Each row is a point on a tangle of strands that fork, close into loops and nearly touch. The rows are in no order.
Two points are linked if the straight distance between their rows is under 122. Some points are linked to none.
Z_638: [-10 -44 -13  28  14 -24 -29 -21  28  53  32 -18 -34 -16  53  28   8  36
  -8   7  -2 -15 -16 -26  52  39]
Z_138: [-13 -24   6 -66   8  -7   4  32  13 -41 -18  -5  -8  31   0 -29  51 -55
  46   4  34  52  13  12 -56  28]
Z_540: [  4  32 -35  33  55  34  26  44  53 -55  -3 -40  64 -38  21  -5  -3 -43
  -2  49  -7 -47 -20  -1 -33 -17]
Z_804: [  8 -52  61  14   3 -50   1 -41 -31  42 -42 -14   6 -24   7 -18 -39 -34
 -42  27  73 -13  39  18  53  -6]
Z_228: [-50 -29  19  14 -24 -20 -31 -15 -79  -3 -85   1  24 -24 -11  -9 -33  -6
  -6  36  54  -1 -64  19   6 -19]
Z_909: [ 35  27  25  12 -56  33  22  25 -20 -19 -12  38 -55   0 -51 -12   1  -7
 -28 -28   4 -18  25 -24   3  11]
Z_737: [-40 -32  28 -67 -24 -36 -12 -17 -74   9 -45  36 -11  36  -6  -2   2 -18
  20   0  41  48 -20  11 -21 -39]
Z_45: [-49   1 -11  26  35   5 -25  37  -9 -22 -37 -39  54 -44  39  -5 -10   6
  23  45   0   0 -58  19   7  -5]
Z_391: [ 11   4 -25 -19  22  -5  17 -29  54 -43  46  -8  38  42  -4  14  42 -32
  17   1  16  42  20   9 -85  32]
Z_779: [ 30  30  12 -23  58  38  31   9  71  -4  83 -37 -61  19  34  -6  29  11
  44 -32 -38  47  59  -4 -20  40]
Z_726: [ 34  19  -8  57  44  32  15  46  58 -34  12 -33  18 -35  25   4   9 -12
  -4  26 -39 -35  21  -9 -17  25]
Z_145: [ 15  20  19  42 -29   1 -32 -21 -25   5 -14  42 -43   1 -20 -10 -16  55
 -51   4 -65  -9   2 -15  84  42]
Z_552: [ 30  39  15   1 -52  34  12  16 -33   5 -34  36 -61 -20 -68 -28  -7  13
 -16 -39 -15  -4 -18 -31  33 -26]
Z_304: [ -6  24 -46 -25  81   4  32 -26  48 -37  48 -34  95  27  26  40   2 -34
  39  19   2   9   0  31 -99 -39]
Z_694: [  9  17 -51   1 -10 -18  -2 -30  38 -70  19   5  47  27 -32  20  55 -15
  -7  18   7  23 -16  -6 -62  60]
Z_316: [ 10  43 -19  -9 -44 -28 -17 -28 -20 -10  -2  28  -3  -1 -41   8  33  31
 -25   3 -21  33 -49 -12  47  17]
Z_267: [ 55  46  36  -4  -7   9  45 -23  -3  33  28  -6 -28 -30 -37 -10 -35 -11
 -29 -29  37 -12  26  -2  54 -46]
Z_709: [-49 -41 -16 -45   9 -41 -50  24 -11  -6 -51 -13  12   0  13 -24  41   0
  58  13  10  53 -53  17   1  20]
Z_790: [ -6 -51  40  11  13 -10  -1  17 -29 -17 -46 -16  11   4  32   3 -10 -48
  -7  31  42 -13  35  16 -50  15]
Z_412: [-49 -11 -38  23 -65   7 -60 -20 -48  -7 -27  29  -3  -2 -23  18  -3  47
   1  -9 -17  -6 -81  -8   8   6]
Z_441: [ 11 -54  18 -29  11 -22  -2  29  -6 -27 -27   1  -6  25  10  -1  32 -60
  29  19  53   9  19  13 -57  32]
Z_730: [-30 -44 -21  -2  -2  -8  -8  -2 -35  18 -11   1  22  13  20  39 -17   6
  10   2  34 -18 -18  11 -36 -12]
Z_968: [ 27   1   1 -33  28 -42  13  -9  -8  42  19 -27  25 -16  12  18  -4 -13
  17   8  22  -4 -24  25  42 -55]
Z_359: [-13  66 -35 -61  24  49  48   6  17 -16  55 -43  12  -2   6   3   6 -15
  42 -22  21  34 -38   9 -41 -50]
Z_759: [ -8 -29 -25 -27 -23 -30 -23 -18   7   1  20  37   2  59   2  20  30  11
  -4 -16  -8  19  23   1 -21  38]
Z_250: [ 20  -1  33 -38 -25 -20   7 -19 -49  47 -20  22 -18  -5 -38 -12 -20 -24
  -7 -21  32   6 -11  -1  47 -85]
Z_130: [ 28  -5  52  36   7  15  12   0  -5  22  -1  -6 -28 -10  23 -13 -26  -8
 -46   0 -14  -9  70   0  39  15]
Z_470: [-39 -55 -19  47  -3  -9 -45 -37  17  14  19 -22 -17  10  56  22  12  45
 -12  14 -14   3 -12 -15   9  77]
Z_771: [-16  -7   6  47   6  33  -9  37  -8   0 -29 -33  18 -42  30  -6 -30   1
  -7  15  -5 -30  -3   8   8  -5]
Z_25: [-16  -8  18  40 -25  34   0  31 -40 -20 -62  -9  19 -31 -12 -24 -47 -25
 -25  11  30 -44   4   8 -12 -19]
Z_987: [ 25  12  18  -6 -45  48  30  51 -11 -47 -17  32 -27   9 -40 -19   7 -52
  -9 -17  28 -28  24 -19 -53   2]
Z_935: [ 10  -4  11  11 -33  26  17  43 -22 -53 -56  19  16  -7 -31 -18  -5 -59
 -15  17  38 -47   9  -3 -42   1]
Z_306: [ 11  83  43  36  14  65  57  -3  -1  -8   5 -42 -15 -45   3 -28 -46   0
 -39  -3  -3  12  39  -4  28 -22]
Z_844: [ 36  85  31  12  13  47  63  -4   3  -1   8 -33   6 -51 -41 -42 -55 -23
 -31 -17  24 -12  43  12  42 -57]
Z_76: [ 10  52 -59  -4 -15  -6  -5  29  14 -36   6  14  68 -15 -34  12  19  31
   6  20 -52 -42 -53   3   2 -18]
Z_697: [ 26  -5 -37 -45  18 -41 -13  40  59  41  32   6  -9   1  -2  -1  42  48
  68 -15 -76 -31 -16  -3  39 -23]
Z_63: [-45  -4  45 -11 -27  18   0  -2 -44 -13 -23  16 -18  29  30  -9 -13  -8
 -16   5   6  44  37  -1 -37  -1]
Z_972: [-50 -43   2  18 -35 -16 -55 -21 -67  28 -52  12  -5 -20  -4   6 -19  22
   1   7  18   9 -73  -1  23 -23]
Z_620: [-38 -65 -20  14  14 -23 -37   3  -5  16  -7 -10  20  15  50  29   4  21
  22  16  -5 -12  -7  13 -18  31]
Z_105: [-12   8 -36  16 -45  15 -22  23 -39  -6 -33  29  16 -18 -38   9  -9  19
   3 -17 -10 -41 -63  -6   1 -33]
Z_291: [ -2  51 -57  22  46  33  34   8 111 -40  68 -44  -3  -9  -3   3  35  33
  44  -4 -40  25  -5 -21 -55  60]
Z_971: [ 11 -32  33  -2  27 -46  -8  -9 -25  40 -29 -25  26 -22  23   1 -21 -24
  -8  26  38  -1  -8  29  54 -26]
Z_499: [ -9 -43  70   6  -9  -9  16 -13 -48  22 -46   0  -8   2  15 -15 -47 -48
 -28  18  60 -12  53  17  -8 -21]
Z_919: [  9  53  56  56 -10  58  53 -23  -5  16   6 -30 -60 -49 -19 -33 -54  17
 -59 -10  26   8  44 -24  31  11]
Z_751: [ 33   9 -13 -55  47  20  28  20  90  -6  90 -28 -29  41   8 -18  37 -15
  77 -50 -31  29  58  14 -51  24]
Z_241: [ 16 -25  36  17  11  -4 -11  14  -7  60  -8   5 -13 -14  24  -9 -36   6
 -23 -14 -26 -29  45  10  79 -30]
Z_744: [  5  40 -39  12 -34  20 -16  47 -19 -49 -49  25  46 -33 -51 -13  -4  -1
  -8  15 -29 -55 -65  -1  11 -27]
Z_132: [-26 -44  79  36 -13  -2   4 -40 -44  11 -31   9   1  24  49  -6 -52 -27
 -57  32  24  -1  77  12 -16   3]
Z_374: [-35  30 -55 -37  43  37  41  -8  34 -16  61 -43  46  23  21  27  -4  -9
  50 -23  15  19 -16  16 -83 -38]
Z_366: [ 42 -12 -46 -34  12 -31   6  40  68  25  65  17   0  24  -8  19  33  29
  59 -23 -52 -57  16   0  -8  -6]
Z_185: [ 47  38  12  53  15  31  20  16  29 -53   8  -3 -20 -12  -2  -5  15   1
 -31  12 -45  -5  44 -18 -12  60]
Z_501: [ 25  18  21  11 -25 -12  27 -36 -30  26   1   1  10 -15 -37  -1 -32 -16
 -47  -3  57 -16   8  -2  35 -36]
Z_93: [  8  57 -34   9 -36   8   8 -10   7 -40   9   6 -14 -12 -41   7  34  29
 -16   5  -7  20 -53 -26  10  41]
Z_663: [-31   8 -30  10   5  10 -12  26   5   1 -13 -41   0 -50  15   0  20  14
  32  10  15  14 -80 -10  14  -7]
Z_221: [ 14 -30   9 -69 -29 -32 -16  -2 -54  35 -20  59  -7  35 -32   9   5 -19
  12 -33  14   1 -13   6   8 -68]
Z_472: [ 45  34  10  13  31  11  35 -27  30  21  75 -13 -23  -5  17  29  -7  15
 -22 -11  -7   5  30 -14  20   2]
Z_943: [ 20  15 -38   6  87  19  19  43  84 -51  23 -40  67  -4  30   6  21 -44
  42  31 -38 -44  11  14 -72 -23]
Z_263: [ 12 -25  63  16 -19 -53  -8 -65 -26  34 -21  10  -6   0   3 -22 -24 -23
 -79  26  39   4  44   1  77  17]
Z_868: [ 12  -5  43  36 -26   9 -40 -17 -39  38 -32  65 -41   2 -24 -28 -49  36
 -54 -24 -67 -34  35  -6  96  -4]
Z_123: [ 11 -21  33 -13 -25 -60 -25 -54 -38  33 -14  35  -1  19  -4   0  -5  -8
 -57  13  17  12   2  -4  76  -9]
Z_815: [ 31  37  16  44 -10  14   6  -9  -5 -24   2  22 -36   5  -9  -7   7  35
 -49  13 -61   5  35 -15  37  68]
Z_734: [ -1   7  59  74 -29  39  40 -71 -10  15  17 -34 -43 -30   9 -13 -52   6
 -80   6  66  -2  48 -32  -2  25]
Z_986: [  6  41 -50  29  19  14  10  -4  67 -52  42 -22  19  -7   0  15  43  12
   9  14 -22  18 -18 -23 -41  61]
Z_489: [ -2  17  17  32 -50  45 -12  -6 -52  33 -29  42 -54 -33 -50 -18 -48  40
 -28 -43 -28 -15 -18 -30  48 -49]
Z_679: [ 32  52 -27   4  54  26  40  18  78   3  76 -36 -53 -11  10   5  28  49
  45 -14 -53  16   8 -20  -4  48]
Z_465: [ 14 -42 -15 -23  19 -38 -41  47  31  35  -3   2 -18  -5  24  -2  34  18
  48  -8 -48 -21  -8   6  41   1]
Z_440: [-60 -77 -21 -24  21 -38 -49   8   5   8 -27 -14  13  27  40  -5  24  12
  49   4  10  36 -14  24 -21  51]
Z_549: [  4 -18 -14 -53  28  -4  13  -5  56  -9  57   0   9  62  10  -4  31 -24
  44 -38  -5  45  57  21 -61  21]
Z_390: [ -2  59 -33  27 -11  38  11  29  15 -18  -3 -18 -18 -50 -22  -2   7  36
   4   0 -14  -9 -63 -26  17   7]
Z_321: [  20    4  -43   25   75   -7   14  -21   90  -43   51  -30   89   28
   17   45   23  -30   36   21  -14  -19   14    8 -108  -13]
Z_68: [-17  11 -65 -23  -9 -27 -19   5  16   8  26  17  47  11 -14  25  21  48
  37 -10 -37 -14 -44  10  -4 -23]
Z_688: [  9 -13  35   5 -12  13 -32  -8 -37  64 -17  40 -47 -13 -11 -22 -44  37
 -24 -38 -51  -7  11 -13  88 -57]
Z_801: [-13 -17  39  23 -16   8  -6 -19 -27  10   3  21 -13  28  33  10 -22  -1
 -46   2 -11   6  58  -3  -6  11]
Z_220: [-19 -46 -17   1   7 -23 -54   3   6  64   3  12 -39  -7  28  10   8  47
  20 -18 -45 -16 -33 -20  66   1]
Z_757: [-49 -31  -2 -11  -9 -22 -32  19 -42 -36 -84  -7  21 -13   6 -16  17 -24
  19  40  44  23 -69  11 -17  22]
Z_118: [-42 -43 -23 -60  -8 -52 -17 -34   1  -6   8  26  25  72  -1   5  29  -5
  19 -12  16  59  18  25 -44  31]
Z_671: [-58 -18  20 -49 -27  13   1   8 -14 -16 -17   7 -41  44  18 -26  24 -20
  27 -14  26  73  23  -2 -54  22]
Z_92: [  2  -5 -27   7 -15  19  14   8  -5  18  35   7   9  10   5  41 -13  11
  -1 -24   6 -35   1  -4 -31 -20]
Z_380: [ 39   0 -36 -24  -9  -3  13  26  15  34  45  26 -10  11 -15  29   3  15
  28 -35  -9 -56  -2  -6  -3 -39]
Z_486: [ 31  15   3 -39 -26 -66 -28 -29 -29   8  -9  44   9  12 -35  -7  34   9
 -29   7 -24  27 -29   4  75 -12]
Z_200: [-34 -47   5 -79  15 -50   3 -32 -38  13  -3  12  16  61  13  24   3 -21
  28   3  55  52   4  28 -52  -5]

A piece is all that can be reached along the links. How many separate loops has the piece of each point below (a circle has one, a figure eight two, a Y none), and how many tips (points with one link)?
Z_105: loops 1, tips 1
Z_145: loops 2, tips 2
Z_250: loops 0, tips 2
Z_391: loops 1, tips 0

How many points has the smallest loop of links through each point below? Write - if it is on no loop.
Z_730: 10
Z_935: 22
Z_549: 8
Z_499: 8

Name the points in between on the shortest way along the links from the first point to the second, in order.
Z_790 / Z_540: Z_499 Z_132 Z_801 Z_130 Z_241 Z_688 Z_868 Z_145 Z_815 Z_185 Z_726
Z_123 / Z_25: Z_486 Z_316 Z_93 Z_390 Z_663 Z_45 Z_771
Z_465 / Z_76: Z_220 Z_638 Z_470 Z_620 Z_440 Z_709 Z_757 Z_228 Z_972 Z_412 Z_105 Z_744
Z_200 / Z_919: Z_737 Z_221 Z_250 Z_501 Z_267 Z_844 Z_306
Z_757 / Z_366: Z_709 Z_440 Z_620 Z_730 Z_92 Z_380
Z_815 / Z_935: Z_145 Z_868 Z_688 Z_489 Z_552 Z_909 Z_987
